The views of a scene show one set of named points, each view turned or mirrored, shifted and resized as a whole, with a little noise and some points left out.

Scene 1
View 1
rivi: [-10  -9  -2  -3   0   6  15   4   3 -13   7 -13  -9  -3   1 -23 -27]
bobi: [-13  -6 -15  13  -1  -9  -8  24  11   3   3   7   9   3  -8  10   3]
ved: [ -9   0  -6  -6  -5   3  -7  14  -9  -5  22  -2   2   5   3   1 -13]
bog: [-9 -5 -5 -2 -4  0  1 14  0 -5 14 -2  1  4  1 -2 -9]
Fel: [-11  -1 -10   8  -3  -2  -5  18   2  -2  10   4   5   3   1   5  -2]
Kom: [-13  -4 -13  -1   2  -4  -5  17  -2  -5   8  -9   2   6 -16  -2 -16]
kon: [ -6   8 -12   9 -12   9 -23  11  -8   6  24   9   6   5  16   1 -20]
Nimut: [-14  -3 -11   2   4   2   0   6   3  -6   2 -13  -6   0 -13 -19 -35]
rar: [-16 -10 -12  -8   8  -7   3  20   1  -9   3 -15   1   5 -26   2 -10]
nogod: [-11  -3  -8   2   0   2  -1  13   1  -6   9  -3   0   3  -3  -8 -17]
mevit: [-15   2 -20   3   3  -4 -25  23  -4   1   7  -7   7   8 -27   9 -19]
firu: [ -8   6  -9  25 -14  10 -12   8   8   9  10  21   6   0  29  -8 -20]
zilo: [-10  -3  -8   1  -3   2  -2  13   0  -5  11  -4   0   2  -2  -4 -17]
View 2
Fel: [ -1  -2  18  11  -8   7 -10 -10  -6  -1   3   4 -14   6  17  -1  10]
rar: [  5 -13  36  -6 -20  19 -21  -7 -10 -15   3  10 -16   0  17  -5  11]
Nimut: [ -1 -26  13 -17 -29  10  -6   0 -14 -11  15 -18 -19  -8   5   5  -5]
bobi: [ -5   2  30  23  -2  14 -16 -22   6  11   5   6 -19  17  -3  -3   8]
nogod: [ -3  -9   8   2 -15   7  -5 -10  -9  -1   7  -7 -14   2  15   1   0]
rivi: [ -1 -21   2 -10 -23  -8   0   3 -13 -19  11 -25  -6  -8  20   7   5]
firu: [-17  -2 -18  26  -3 -11  11 -22   5  29  13 -25 -13  15  -8  14 -18]
mevit: [ -3  -7  30  -2 -21  38 -18 -21  -8  13   8  20 -33   5   5  -4 -17]
zilo: [ -4  -6   7   2 -15   7  -2  -9  -9   1   7  -8 -14   4  18   0  -2]
bog: [ -3  -2   4   9 -10   2  -3 -10  -8   1   4  -5 -13   9  23   1   4]
kon: [-12   7 -21  13 -11   9   9 -20  -3  30   6  -3 -22  13  19   6 -24]
Kom: [  0 -11  23  -5 -21  16 -13 -12 -11  -5   8   5 -21   2  15  -1  -2]
ved: [ -5   4  -4   3 -13  11  -2 -10 -12   6   3   4 -15   8  31   1  -4]
View 3
bobi: [ -6  -7  15  -5 -10   5  -5   6   4  25 -13 -22  -1 -18  -5   7   7]
kon: [  7  14  -7 -17  -8 -16  11  17   4   0   2  -1  -5 -30 -11  16  -3]
ved: [  7  10  -2  -8 -13  -9  -2   8  -7  11  -1   9  -5 -19   6  19   1]
Kom: [  1  13   7   5 -18   0 -14   3  -1  16  -1  -9  -5 -18  16  11   9]
Nimut: [  7  26   4  14 -17  -6 -18  -1   5   9  15  -8 -11 -12  16  -7  16]
nogod: [  7  11   3   1 -11  -5  -8   4  -1  13   4  -3  -7 -12   6   3   9]
Fel: [  3   0   8  -1 -11   2  -7   4  -7  22  -7  -3  -7 -12   6   9   3]
mevit: [-11  18  10   0 -24   2 -14   4   9  13  -6 -21   4 -38  13  24   6]
firu: [ 10   6  -4 -17   4 -19  18  18  11   3   7 -13 -14 -19 -26  -6   6]
rar: [ -2   8  14  13 -22   8 -23  -2  -5  25  -4  -7  -2 -13  24  11  12]
rivi: [ 18  21   2  13  -9  -8 -13   0  -7  11  16   9 -16   2  16 -11  13]
View 4
zilo: [  8  -3 -14   7   6  -7   1  -1  -3  -5   3   6  10  14   3  -3 -14]
rar: [ -1 -18 -23   9  22  -7  10   0 -31 -10  -2  15   9  14  -4   0 -13]
Fel: [  2   1 -12   8  11  -9   5   2 -13  -6  -1   6   2  17  -8  -5 -17]
bog: [  6   5 -15   7   7 -10   1   1  -5  -5   7   2   5  15  -6  -6 -16]
Kom: [  1 -12 -19   3  12  -6  10  -1 -15  -7  -3  13  10  13   4  -2 -10]
kon: [  5  19  -1  -4 -15  -3  11   1  23   6   1  12  12  19   3  -3  -9]
Nimut: [ 14 -23 -18   8  17  -8  -3  -6  -9  -8   6   8  18   7  22  -3  -4]
ved: [  9   2 -14   2   0  -2   4  -4   8  -1   2  13  17  16   4  -2  -9]
mevit: [ -9 -15  -8  -5   7  -1  27   0 -14   3 -14  30  14  18   8   3  -7]
firu: [  7  17  17   1 -11 -16   4   1  25   8  11  -7  -5  14  22 -11 -19]

Which points are out of place in each view (at most two, in the order of its rows)? Write none if all are in place.
view 1 | Fel
view 2 | none
view 3 | none
view 4 | ved
